Points on a hilly landscape, in no order, each with its height.
A ball rolls from a point to whichever of its 5 nearest points has the largest drop for the distance, and stops where none of them is lower. Distance is the straight distance between rows; heights are no part of it.
Z_267: [  9  18 -12   2  -5 -13   6   1  -8 -13   1   6  -8  -9 -11  17  11  -5
  14 -20  -9  -7  -8   7   5  20  -1  25]  height 438
Z_509: [  1  11  14  11   3  -3  -6   4   0  -4  -4   8  -3   3 -15  18  16  -1
  36 -31   2 -10  -3  23  13  13   7   4]  height 371
Z_417: [  3  20  -1 -10  -2   3 -20  -4  15  -6  -6  12  -8   1  -2   1  17  -4
  11 -16  -1 -20  -4  11  -4   3   0   7]  height 542
Z_612: [  8  17  -4   7 -15  -5  -1  -3  14 -20   3  -9 -14   4   4  14  18 -12
  21 -17   3 -16   1   9   5  12  12   2]  height 302
Z_165: [ -3 -17   7   6  10  12   0  -9 -10   8  -7 -12   9   2  -2 -33 -10   1
  -2   7   5  14   7  -9   9 -22  -9  -9]  height 764
Z_408: [ -2  -3   3  -6   4   7   5  -9  -6  17  -4   0  -7   4  12 -13   0  19
 -30  17   2  20  -1  -9  -6 -12  -5  -1]  height 763
Z_943: [ -8   6  -7 -15  -2 -13  -6   0  -8  11   6 -13  -4   4  18   6 -17   5
 -29  22   5  29  -1   0 -20  -9   4 -20]  height 605
Z_746: [-13 -16  -3  11  22   9  -1  11 -26  -4  -2   6   7  -5  -2   0 -16   6
  -7  -3  -4  21  -1   8   3  -2  -3   7]  height 439
Z_153: [-42  -6 -11  13  10  -3  38   3 -31  11  -7   0  -6  18   2   3 -11  20
 -16  33   7  23  18 -11  -3 -13   4 -23]  height 940
Z_419: [  8 -13  -6  -7  -3 -18  15 -10   1  11   7 -12  -3  -3   7  -6  -9  -2
 -14  19  -4   3   4 -23 -18 -14   4 -10]  height 591
Z_114: [  9   8  12  21 -14  -5   4  -1   5  -9   1 -13  -7   8  -6  22  17  -7
  37 -22  -2  -4   8  17  17  11  15  -5]  height 74
Z_275: [ -7 -12   5 -14   2   7  15  -1  -9  19   1 -12  -4   7  13  -9  -4   8
 -22  35   8   6   2 -17 -12  -1  -5 -19]  height 636
Z_527: [ -5 -12  13  10   8   3  -6  16  -9  -3   2   6  13  -7 -20  14  -6   6
  13 -18   5   7  -3  18   7  13   1   7]  height 393
Z_729: [  2  -1   8  24  -5  -1  19  11  -8 -13   5 -20   4  -7 -22  11   4  -5
  21 -14 -12   5   6  -4  27  11  -3  10]  height 737
Z_684: [  4   2  15  10  12   1 -13   6  -4   2 -11  18   6  -3 -27   6   8   2
  30 -29   4  -5  -7  22   7  -1   8   7]  height 581
Z_966: [ -1   0   5   4  16   6  -4   7  -8  -3  -8  16   6  -7 -12   5   1   9
   6 -18   3   0  -8  17   1   9  -3  17]  height 497
Z_781: [ -1  -8  -2   7   5  -2  15  -3 -11  -3   0   3  -9  -5   3   7  -6   6
 -14  -2  -7   3  -1 -14  -1  -2  -1  11]  height 422
Z_44: [-15 -18   2  16   5   8  35  10 -27   0  -4 -17   7   0 -20  -9 -13   2
   7  19   3  -7   9 -24   7   1  -1 -12]  height 805
Z_322: [  6  -2  -1  13 -10   7  16  -9   6 -12   2 -13  -6   1   3  -7  20 -12
  20 -18   1 -11   4  -4  13  -5   4  -2]  height 750
Z_110: [  1   6  -4 -14  -2  -3 -17   5   2   6  -1   8  -6  -8   7  12  -4   3
 -25   7  -4  10  -6   3 -16  -2   4  10]  height 527
Z_410: [ -4  36 -18 -11 -16 -13 -21 -12   7 -27  -3  14 -10  23  -5   6  31 -26
  29  -9  -2 -13  19  13 -13  11  30  -1]  height 543
Z_81: [  5   8  -5  -7   6  -4 -11  -3   2  -3  -9  16  -5  -8  -2   3   3   0
  -7 -12   0  -4 -10   7  -8   3  -4  16]  height 583
Z_564: [-11 -12   3   2  17   1 -10  17 -11  -7   8   6  13  -6  -4  17 -18   4
   0  -5   9  11  -5  22  -1  18  -2  -1]  height 207
Z_609: [  4   6  14  11  -5   2 -12  -2  16  -6  -4   3  -7   8  -2  12  15  -3
  28 -25   2 -13   1  11  12  -2   4  -7]  height 375
Z_299: [  8  10   9 -17 -10   5 -21  -1  22  18   6  -4   6   1  13 -17  -4   2
 -12  19   2  -1   6   2 -14  -4  -9  -4]  height 699
Z_715: [ 19  11 -11   8  -8 -22  -3  -3  12 -17   0  10   2  -2 -17  11   5 -17
  16 -22  -3 -15  -3   2   1   3  12  13]  height 336
Z_582: [  0   2   2  -3  25   9  -9  -2  -9   5 -11  23   3  -6  -6  -7   7  10
  -2 -11   3   6  -9  19  -3  -2  -6  16]  height 578
Z_351: [  3  -5  -4   1  -7  -7   5   3   0  -5   5  -2  -8  -8   3  17  -9   3
 -16   4  -6   1  -3 -13  -8   7   2   6]  height 299
Z_88: [-12 -17  -2   9  12   2  19  -2 -25   5  -4 -11   6  -1  -1 -12 -18   5
  -7  17  -1  12   7 -21   2 -14  -1 -12]  height 691
Z_604: [ 12   7  -9   2 -20  -3  11 -12  21 -12   9 -12  -7   1  15  -1  25 -22
  17  -3   1 -21   6  -4   0  -8  10  -4]  height 634
Z_189: [  9   0  -4   1  -8   0  10 -13  12  -4   3  -4  -4  -2  10 -16  13 -13
   8  -6  -5 -10   1 -11   5 -13   2   1]  height 698
Z_52: [ 14   6   4  -9 -11  -2 -13 -14  17  14   2   6   7   6  12 -32  -1  -7
   7   4  -2   1   9   0   0 -18  -9   5]  height 863
Z_823: [-26 -10 -10   1  19   5  10  15 -30  -8   9   8   9   3   5  20 -19   8
 -16   8  -6  25  -3  22  -4  13  -1  -3]  height 442
Z_484: [  8   5 -10 -10 -13   2  16 -18   9   9   3  -3 -13   1  24 -21  23 -13
   3   6 -10 -11   0 -13  -3 -19  -1   4]  height 759
Z_72: [-23 -18  -6  13   1  -8  25  11 -27  -3   7  -1   0   3  -3  14 -25  13
 -13  11 -15  20  12  -8   6  13   1   4]  height 96
Z_982: [-28 -14  -3  11   2  -6   8  23 -26 -12  14 -13  19  -1 -18  16 -27  -2
   9   9 -12  23  13   7  19  22  -5   3]  height 367
Z_109: [  7   1   0   5   8  -5  -7  -4  -4  -5  -9  13   4  -9 -12  -1   2  -5
  12 -24   0  -3  -7   9   2  -5   1  16]  height 536
Z_671: [-30  -6  -7   4  24  16  12   7 -31  -1  -2   4   9  14  17   2 -12  15
 -21  23  -1  36  -2  14   5  -3  -4 -25]  height 670
Z_782: [ -4 -10  18   7   7  17  -9   9   8   2  -2   0   9   0  -1   3  -3   9
   1  -8  13  -4   0   1  11   3  -7 -12]  height 666
Z_86: [  6  -3   4   7  -4  -5  -5   5  13 -10   3  -4   1  -7  -6  14  -3  -1
   5 -12   2 -11  -2   2   3  10  -1   4]  height 389
Z_184: [ -6 -18  12  12  -1   9   7  11  -2  -4   3 -12  12  -4  -7   6 -12   1
   1   3  11  -7   0  -7  11  10  -3 -13]  height 533
Z_506: [ 12  10  11 -12  -4   7 -20 -11  13  16   0   7   4   8  11 -27  -3   4
  -5   6   2   5   6  10  -6 -10 -13   3]  height 844
Z_74: [ -6 -16   4  17   8   7   7   5 -17  -6  -2  -7   9  -9 -11  -6 -14  -1
   2  -4  -3  10   6 -13  10  -9  -1  -1]  height 654
Z_97: [ 11  24 -13   7 -13 -18  -3 -11   8 -24  -2   1 -10   6  -9  12  22 -23
  26 -24  -2 -13   3  13   2  14  15   9]  height 395
Z_725: [ 13  15  -6 -15 -12  -9  -6 -14   3  14  -8  13 -14  -1   8 -10   3  -3
 -20   4 -10   9  -1  -4 -11 -19   3  12]  height 545
Z_954: [ 13  -3   4  15  -5 -10  -5   0   9 -10  -3   3   3  -3 -13   3   0 -14
  18 -21  -1  -8  -2   4  12  -5   5   6]  height 365
Z_348: [  0  -7  23  15   5  20 -15  -1  10   9 -13   5   7   4  -8  -9   9   5
  18 -20   6   1   3   9  19 -16   1 -12]  height 752
Z_310: [-11  -8  -2  10  25  12   5  -8 -26   8 -11  -2   4   6   6 -21  -8  17
 -19  10   2  31   3  -1   6 -23  -8  -5]  height 735
Z_39: [ 10  -7   6  -2  -8   5  12  -9  16   7  10 -10   6   4  12 -17  15 -14
  11   6   2 -14   3 -12   2 -12  -1 -11]  height 652
Z_877: [  6  10   5  -6   2 -11 -23   4  17  -4  -2  15   1   0 -13  11   1  -3
   8 -16   4 -16  -3  10 -11   6   2   5]  height 413
Z_658: [ -2  -1   2  -8 -11   7   0   7   8   4   4  -9  -6  -9   7  10  -3   3
 -20  14  -2  -7  -5 -13 -10  10   5  -4]  height 83
Z_683: [  9   1   7   3  -5  -1 -12  -4  16  -5  -1   6   2  -1  -1   2   5  -6
  10 -16   3 -16   0   3   4  -6  -1   2]  height 481
Z_578: [-13 -13   0   3  20   5 -12   9 -17  -6   1  -5  14  -2   6   7 -24   1
  -7   2  10  19  -3  13  -1   2  -3 -10]  height 141
Z_507: [ 12   7   1  12   3 -11  -2   1  -5  -6 -10  13   5  -7 -31   8  10  -9
  28 -29  -4  -5  -6  16   6   4   8  14]  height 557
Z_293: [ -8 -10   9   1  -1  10  -5  19   1  -3   7  -1   6  -4  -1  20 -10   6
  -6   1   8  -3  -1   5   1  21  -3  -2]  height 392
Z_143: [  5  20 -10   6 -13  -6  -5 -12   3 -23  -3   4 -15   9   3   5  24 -18
  28 -22  -1 -11   9  16   3   7  17   3]  height 407
Z_118: [-12  -7  -1   7  -6  11  34   5 -13  -1   5  -9  -8  -1   3   9   0  12
 -12  16  -6  -4   0 -26   8  14  -4  -1]  height 695
Z_907: [ -1  14   1  -6  -4  13 -14 -12  18  -1  -4   6 -10  10  15 -19  24  -4
  17 -17   2 -13   3   9   9 -13  -3   0]  height 704
Z_263: [-12 -15   1   1  17  12   9  -5 -20   5  -7  -6   7   3   7 -19 -14  15
 -14  21   9  18   4 -10   2 -10  -7 -15]  height 554
Z_690: [  2  17  -2 -18 -15   4 -16  -4  21   8  -1   0  -8  -5  13 -11  14  -7
  -6   8  -7 -16  -1  -4 -10  -9   0   1]  height 535
Z_456: [  4  12   3 -12  -2   5 -22   5  16   1  -3   8  -3  -6   4   4   5   3
  -9  -4   3 -12  -6   5 -11   4  -3   5]  height 440
Z_733: [ -1 -10  -1   2   6  -2  21 -13 -11  13  -3  -1 -11   3   9 -11  -1  12
 -19   9  -5  12   3 -23  -3 -19  -2  -1]  height 730
Z_514: [  5  20 -12 -14 -21   5  -2 -15  16   4   4   2  -9   6  29 -26  29 -20
  18   4  -3  -9   9   0  -2 -15   0   3]  height 847
Z_787: [  4  23   1 -14   9 -10 -17  -4   8  -4  -9  30   5   2 -23   5   9  -3
  20 -20   5 -21  -6  17 -15   7   6   7]  height 585
Z_338: [  8  -4  13  16   2   5 -10  -3   5  -3 -10   4   2  -1 -10  -4  10 -10
  21 -29   1  -6   0   6  12 -11   0   0]  height 534
Z_179: [  7  20 -15 -17   4 -17 -24   6   9  -4  -5  16   2  -6 -18  14  -4  -6
  -5   0  -2 -15  -9  11 -22   7  10  15]  height 546
Z_999: [  5  -9  -2  14   4  -1   3   1 -11  -8  -3   1   1 -10 -13  -3  -6  -3
   3 -18  -6   4  -1  -7   8  -9   0  12]  height 572
Z_622: [  6 -14   1 -19  -3  -6   6  -4   3  21   8 -17   5   3   8 -16  -7  -7
 -14  35   7  -3   4 -16 -20   1  -5 -21]  height 673
Z_851: [ -3  -4   2   3  13  14   1  -3  -3   3 -10   8  -2  -1   5  -8   5  14
 -15  -6  -1   8  -7  -1   4  -6 -10   7]  height 177
Z_624: [ 16  17 -15   1  -3 -21   1  -9  -4 -14  -8  13   0  -2 -20   7  12 -15
  22 -27  -7 -13  -5   7   4   9  10  19]  height 426
Z_330: [  4   7 -11  -2 -18 -12   2  11   3  -1   7  -2 -11 -12  -2  26  -4  -2
 -21   7 -14   1  -8 -12  -9  13  11  13]  height 288
Z_600: [ -9 -18   2   3   1   3  37   5 -18   7   2 -16   1   3  -6   0  -9   3
  -6  30   7 -15   5 -26  -1   8  -7 -17]  height 717
Z_66: [-15  -5  -3 -10  11   5   3   0 -17   4   1  -4  -2   6  19   1 -12  15
 -26  24   7  26  -1   3  -6  -6  -4 -14]  height 555
Z_902: [-12 -17  15  11  -5  11   7  22  -5  -5   2  -8  15   0 -14  19 -15  10
  10   3   9   0   5   0  22  26  -5 -11]  height 614
Z_853: [  0  -6   3   5  27  15 -12   0 -13   2 -14  15  11  -4 -10 -15   0   8
   0 -14   4  18  -4  17   5 -15  -5  10]  height 748
Z_531: [  2  30  -5  -9 -13  -7 -22 -13  24  -8  -1  20  -3  18  11  -9  23 -21
  27 -11   2 -14   7   8   0 -12   3  -3]  height 705
Z_520: [  9  -6   0  -4 -14 -11  -7   3  28  -2  15 -12   4  -3   2   6  -5  -8
  -5  12   5 -17  -1 -11 -11   4   7  -8]  height 521
Z_801: [  5  37  -9 -26   3  -9 -29 -13   9   3 -14  30  10   7 -14  -8  10  -9
   8  -7  -4 -15  -1   9 -16  -5   1   8]  height 758
Z_180: [ 14   3   0 -11   1  -7 -23  -9  14   5  -1   7   4   1   1 -15  -9  -5
  -3  -3   5   0   3   8  -7 -13  -4   5]  height 707
Z_481: [ 18   1 -10  -1 -12 -18 -11  -6  24  -8   2   5   1  -2  -2   1  -2 -17
   4  -5  -3 -13   1  -5  -5  -8   9   7]  height 333
Z_328: [ -5 -14   5  -8  11  11   3  -6 -11  12  -4 -15   9   7   8 -26 -14   8
 -14  24  14  14   4  -1   1  -9 -11 -20]  height 701
Z_416: [  1   3   1 -13 -16   4   6   0  11  15   2 -14 -13 -10  13   2   9   1
 -20  19  -6  -9  -6 -17 -14  -6   7  -4]  height 330
Z_932: [ -3   3  -3  14  -6  13  21   6  -3 -11   7 -18  -9  -3   3   7  15   8
  11 -11  -6  -5   1  -3  23  19  -6   4]  height 712
Z_664: [-4 -1 13 11 -7  2 12 16  1 -8 10 -9  3 -2 -7 20  1  7 10 -8 -4 -3  3  1
 21 28 -8  3]  height 609
Z_147: [-10   1  -6 -14   6  -3   5  -7 -17  14   5 -22   4   9  23  -8 -23   7
 -18  29   9  25  -2   2 -11  -8  -8 -30]  height 733
Z_90: [ -3  20  -2 -18  -1  -5 -33  17  16   0  -3  10   1  -7 -12  18   2  -1
  -5   4  -3 -20 -11  11 -22  12   9  11]  height 612
Z_125: [  5   2   2  15 -13  -1  21   3   1 -15  11 -21  -3  -3  -1  11  11  -2
  16 -13  -6  -7   2  -3  18  17   1   4]  height 681
Z_334: [ 18   3 -11  12 -10 -18   0 -11  11 -12  -2   6   2  -1  -6  -3   5 -23
  12 -16  -5  -9  -2  -4   2 -15  10  11]  height 229
Z_383: [-16 -13   1   2   8  17  13   3 -12   5  -3   1  -1   6   8   2  -8  20
 -23  21   4  10  -3  -9   5   5  -8  -7]  height 71
Z_346: [  8   5  -5  -8 -12  -6 -12   5  14  -5   3  -2  -5 -11   0  14   1  -4
 -11   1  -4 -11  -7  -5  -8   8   5   7]  height 305
Z_221: [ 10   4   0 -17 -17  -8   4 -12   7  25   2  -4 -10  -2  13 -14   6  -1
 -19  18  -9  11   3 -14 -16 -20   1   1]  height 193
Z_573: [-12 -10   3   4  -4  14  15  12  -6  -2   5  -2   2  -1   4  15  -7  13
 -14  11  -1  -2  -1 -10   7  22  -6  -2]  height 529
Z_319: [  0  -1   0   9   6  -3  10  11 -12  -7   2   6  -1  -8 -14  11   0   6
   7 -15 -12   2  -6   7  11  19  -6  23]  height 271
Z_340: [ -1 -21   5  -3   6   3  21  -5  -8  10   2 -17   7   4   1 -12  -6  -4
  -6  27   7  -9   4 -18  -4  -6  -9 -18]  height 595
Z_290: [-46   2 -16   9  16   1  32   0 -39   5  -8  -8   3  13   8   0 -20   7
  -4  37   0  20   8   4   1 -16   0 -33]  height 853
Z_102: [ -8 -17   9  11  10  20   5   1  -6   5  -9  -9  10  -1  -7 -17  -3   7
  -2   4  12   3   0 -10  17  -7  -7  -9]  height 795
Z_58: [ -8 -10   7  11  -8   2  30  13 -10  -7  12 -15   6  -3  -8  12 -11   7
   1  14  -6  -3   9 -14  20  24  -9   3]  height 697
Z_703: [ -1 -13   3   6   5  10  23  -9  -4   5  -3 -14  -2  -1   4 -14   3   2
  -4   4   0  -5  -1 -22   6  -9  -5  -7]  height 601
Z_900: [ -3 -11   4 -14   4   9  -3   0   0  15  -1 -13   9   6  11 -17 -12  11
 -18  30  17   5   4  -2  -5   4 -13 -23]  height 784
Z_208: [  0  27   4 -15  -4  -7 -30  -1  22  -3  -5  23  -1  14 -11   3  15  -6
  20 -10  -3 -23   1  13 -13  -3   3  -3]  height 556
Z_613: [  0  -5   5  -2  17   8 -15  -7  -7   6  -7   6   4   1   8 -16  -8  10
 -13   2   4  21  -2   9   0 -13 -10   5]  height 569
Z_708: [ -6  -5  -1  -4   8  -7 -22  17   9  -5   7   3   7  -4   1  19 -16   2
  -4   1  12   2  -3  15 -12  20   0  -1]  height 357
Z_602: [  6   1  -4  -4   2   5   7 -18   2  10  -8   4 -13   0  13 -17   7   7
 -13  -1  -9   9  -4  -9   2 -19  -7   9]  height 570
Z_28: [ -7   8  -4 -16   8  -5 -20  14  -7   9   1   6  -4  -4  13  17 -10  10
 -29  15   0  26  -9  16 -21   0   7  -4]  height 669
Z_57: [  4   1  -5   8   6   7  14 -10 -11  -6  -9   4 -13  -3   2  -2  10   2
  -1 -19  -9  -1 -10  -6   8  -8  -4  18]  height 584
Z_960: [ -2 -19   9  15   5  17  18  -4  -3   6  -7 -16   6  -5  -9 -21   8  -4
  13   0   1  -1   5 -17  14 -20  -2 -11]  height 738
Z_896: [ -9   1  11  -3  10   8  -5  20   4   1   7  16   6  -5 -13  20  -1  11
   8 -11   5  -7  -8  22   1  29  -4  12]  height 530
Z_304: [-10  -7   6   6  14  22   3  11  -2   2  -4   7   6   0  -1   5   6  17
  -5 -10   3   0 -10   8  14  12 -10   5]  height 537
Z_892: [ -7 -17  -3  -4   6  -8   1  -1  -8   2   5 -11   5   0  10  -1 -21   0
 -14  19   7  10   0 -12  -8  -2  -2 -14]  height 592
Z_889: [  1   8 -15 -14   0 -20 -23  13   0   1   1   9  -2 -10  -8  26 -11  -1
 -18   8  -2   6 -10  12 -22  14  16  13]  height 623
Z_200: [  1  -2  -4 -15  -9 -14   1  -6  -7  14   8 -11 -10   1  14   1 -10   3
 -28  20   1  22   4 -12 -18 -16   6  -9]  height 489
Z_530: [  9   8   7   1   9 -11 -23  -4   9   1 -11  26   9   4 -19  -4   3  -8
  24 -24   4  -9   2  16   0 -15   2   3]  height 150
Z_689: [ 11   4   6  10 -14 -14   0  14  19 -11  15 -10   3  -5  -8  23  -1  -2
   8  -7   1  -8  -1  -2   4  26   5   1]  height 455
Z_469: [  5 -12   5   2   1  14  19 -13   5  14  -1 -13   4   4   7 -29  16  -8
  12   1   4  -9   4 -10  11 -20  -6 -11]  height 753
Z_635: [-12  36  -2 -23  -2  -3 -30  -6  10 -13  -6  21  -8  29  -8   4  28 -13
  33 -15  -4 -20   7  13 -12   1  17 -10]  height 655
Z_802: [ 18   7  -6  16 -18 -19   3  -2  24 -19  11  -9   2   2 -12  17   6 -16
  13 -11  -2 -15  -2  -2   4   9  11   3]  height 394
Z_79: [ -9  -8  10   6   3  14   9  20  -4  -4   7   3   7  -4  -7  17  -2  12
   0  -4  -1   1  -3   9  16  29 -11   7]  height 519
Z_950: [  1  11  -1 -15  -3  -2 -13  -2  -7  18   1  -4  -7   5  16  -9  -6  13
 -30  17   3  32   1   9 -17 -10  -1  -9]  height 713
Z_685: [  2  21   9  -3   6  -5 -16  -5   5 -10 -10  22 -13  26 -16  18  22  -1
  46 -23   0 -15   3  26  -3   3  19  -9]  height 579
Z_382: [-16 -20   3   0   6  12  16   9 -14   2  -4  -9  11   0  -1  -1 -16  10
 -10  26  14  -3   4 -12   8   9  -9 -21]  height 559
Z_270: [ 18  10  -5 -12 -19  -8  -5 -22  13  16   1  13   2   3  17 -33   1  -9
   1  10  -9   7   3  -2  -4 -22  -7  10]  height 883
Z_878: [  8  17  -4 -17  10  -4 -27  -3  -3   9  -7  20  -2  -2   0  -8  -5   6
 -18   4   1  11  -3  22 -20  -8  -5   9]  height 947
Z_924: [ -3  -7   2   2   9  10   3   6  -6  -1  -1   5  -3  -8   4   5  -4  11
 -14  -4   0   3  -6  -1   2   7  -7   8]  height 456
Z_353: [ 12  19  -1 -16 -18   6 -12 -13  16  19  -2   5  -6   4  18 -26  11  -3
  -5   9  -9   1   0   1  -8 -14  -6   9]  height 711
Z_171: [ 12  19 -19  -6 -14  -9  -4 -21  12 -10  -5   9  -7  -1  11  -8  19 -23
   7  -9  -9 -14  -3  -2  -1 -13   6  10]  height 257
Z_442: [ 14  17  -2 -17  -4   0 -17 -14  -1  19 -10  14  -8   5   8 -21   1   8
 -20   5  -9  18   0   9 -13 -13  -6  13]  height 774
Z_780: [  2  -9  10  -7   4  19   6  -9   8  18  -1  -9   2   4  12 -27   7   8
  -8  12   6  -3   2  -8   3  -6 -14 -11]  height 653
Z_906: [  3  -8 -19   3  -1 -22  -5  14  -4  -9  13  -4   2  -7  -3  24 -22  -2
  -9   0  -1   9  -7  -3  -9  14   7   8]  height 396
Z_619: [  3   2  -2  -4  -6  10   8  -9   7  -1  -1  -6 -16  -3  14  -7  18  -2
  -3  -6  -5 -11  -5  -7   3  -4  -2   2]  height 736
Z_421: [-12 -12  -3  13   1 -11  13  19 -21 -13  12  -7  10  -8 -15  14 -22   1
   4   5 -15  19   8  -1  11  22  -3  14]  height 343
Z_452: [  7 -11  -1   3   9   0   3 -11  -9   6  -5  -3   3  -2   6 -23  -8   3
  -9   3  -3  15   3  -8   4 -23  -4   5]  height 755
Z_867: [-10 -15  11  18   0  10   7  16 -10  -7   2  -9  14  -5 -18   9 -13   3
  12  -6   3   8   4  -3  19  12  -3  -2]  height 538
Z_216: [  1  26  -1  -4  -9  -9 -17  -4  18 -14   0  12  -9  12  -9  14  19 -13
  28 -20  -1 -22  -1  14  -4   7  14  -3]  height 424
Z_744: [ -4 -18 -11  10   2 -18  12   4 -16  -9   5 -11   2  -8  -2   5 -25  -3
  -7   6  -4  10   4 -17  -4  -5   9   2]  height 665
Z_634: [  0 -15   3  21   4  11  17  -3 -13  -2  -8 -14   2 -10 -13 -17  -1  -7
  11  -8 -11   2   7 -20   9 -22   2   1]  height 754
Z_173: [ -1   9  -1  16   2   6   4  -1  -7 -13  -5  -4 -15   6  -8   5  28  -1
  31 -32   4  -2   1  19  20  13   5   7]  height 441
Z_790: [  0  -1  -4   8  -1  17  15  -8   2  -5  -2  -8 -11   0  11 -11  22   3
   6 -13  -3  -9  -4  -7  14  -5  -4  -1]  height 802
Z_824: [ 13  18  -9 -11  -6 -15 -22  -3  18  -7  -4  16  -2   0 -10   3   5 -15
   4  -8  -1 -18  -4   3  -8  -1   7   7]  height 436
Z_104: [  5 -11 -10  -7   1 -15 -19   6  12  -4   9  -6   5  -4   4   9 -20  -4
 -10   7   7   4  -4  -3 -11   4   5  -5]  height 449
Z_511: [ -3 -12   4  -7   3  11  10  -1   3   7   1  -9   1  -2  10  -5  -3   6
 -15  14   6  -4  -3 -16  -1   1  -7 -11]  height 421
Z_947: [-15 -15   0   0   7  14  30  -1 -14  15  -6  -5  -1   7   5  -5  -2  21
 -19  29   7  -1  -1 -23   4   0  -5 -15]  height 553
Z_454: [ 14   3   2 -13 -14  -2 -13 -12  17  19   8  -1   9   4  16 -31  -5  -2
  -3  15  -2   1   4   2 -10 -11  -8  -1]  height 809
Z_473: [  3   1 -11   0  -4 -15  11   9 -10  -6   9   7  -6 -11 -10  23  -6   2
 -10  -5 -12   5  -7  -1  -3  19   4  25]  height 398
Z_773: [ 17  -6  -2   0 -15 -12  15  -7  23   0  16 -14   1  -1   8  -3   9 -20
   4  15   0 -19  -1 -17 -12  -9   5  -8]  height 577
Z_875: [  2  -5   1 -18  -6  -3 -18   2  16  16   8 -16   9   1  13 -10 -15  -3
 -14  29  13  -2   5  -1 -16   2  -3 -19]  height 751
Z_111: [ -3  -8  -5   7   2 -12   4  17  -9  -9  10   0   5 -10  -9  19 -17   1
  -5  -5  -5   8  -3   3   2  18   1  14]  height 411
Z_928: [ 10 -12  -3  -8  -1 -12   2 -15  -3  12   5  -9   4   3  11 -24 -16  -3
  -9  16   1  12   7  -8 -10 -22  -2  -6]  height 645
Z_386: [  1   2   5  13  -2   7  10   3  -3 -11  -1  -7  -5  -5  -3   3   9  -2
  14 -22  -4  -6  -3   2  17   4   0   6]  height 743
Z_962: [  8  -6   3   9  -6   8  14 -14   5  -2  -2  -8  -2  -1   8 -20  19 -15
  18 -15  -1  -5   4  -3  13 -20   4   1]  height 760
Z_247: [ -3   8   9  -2  12  19 -12  -2  12   3  -7  14  -4   3   1  -5  14  12
   4 -17   7  -9  -8  14   6   0 -10   6]  height 761
Z_905: [ -4 -16   7   5   3  11  22   2  -7   1   0 -14   4  -3  -3  -3  -4   4
  -1  13   4 -11   1 -20   5   7  -6 -11]  height 603
Z_633: [ -3  12   7  -4 -11   2  -4  20   9  -6  11   0  -4  -9  -4  28   5   4
   3  -2  -7 -13  -7   9   1  32  -4   9]  height 531
Z_46: [-18 -11  -5  -1   1  -4  14   9 -19   1   5   1 -10   1  10  15 -13  14
 -24  18  -3  19   3 -11  -6   2   5  -4]  height 425
Z_371: [  5   4  17   8   0  -6 -15  13  15  -4   4   7   3   4 -11  21   0   5
  17 -16   6 -12  -3  11   3  13   3  -4]  height 275
Z_762: [  2  -5   0  -7   8  -4 -16   0  -1   1   1   2   2  -3   7   1 -15   2
 -14   3   9   9  -3   6  -9  -3  -3   1]  height 541
Z_174: [ 11  -1  -9  -6  -2 -15 -10  -3   3   2   1   5  -6  -6   5   7 -10   0
 -19   1  -1   6  -3  -4 -13  -7   2   8]  height 423

For each start below, name the point where the ball stops.
Z_729 -> Z_578
Z_74 -> Z_578
Z_506 -> Z_658

Call two points neighbours if one is among the 5 nearest of the other. Go from one point of each pair to the other, from neighbour to neighbour, staying as low as possible. Name the highest point that can't be avoided.
Z_221, Z_530 -> Z_877
Z_72, Z_221 -> Z_111
Z_658, Z_221 -> Z_416
Z_658, Z_334 -> Z_481
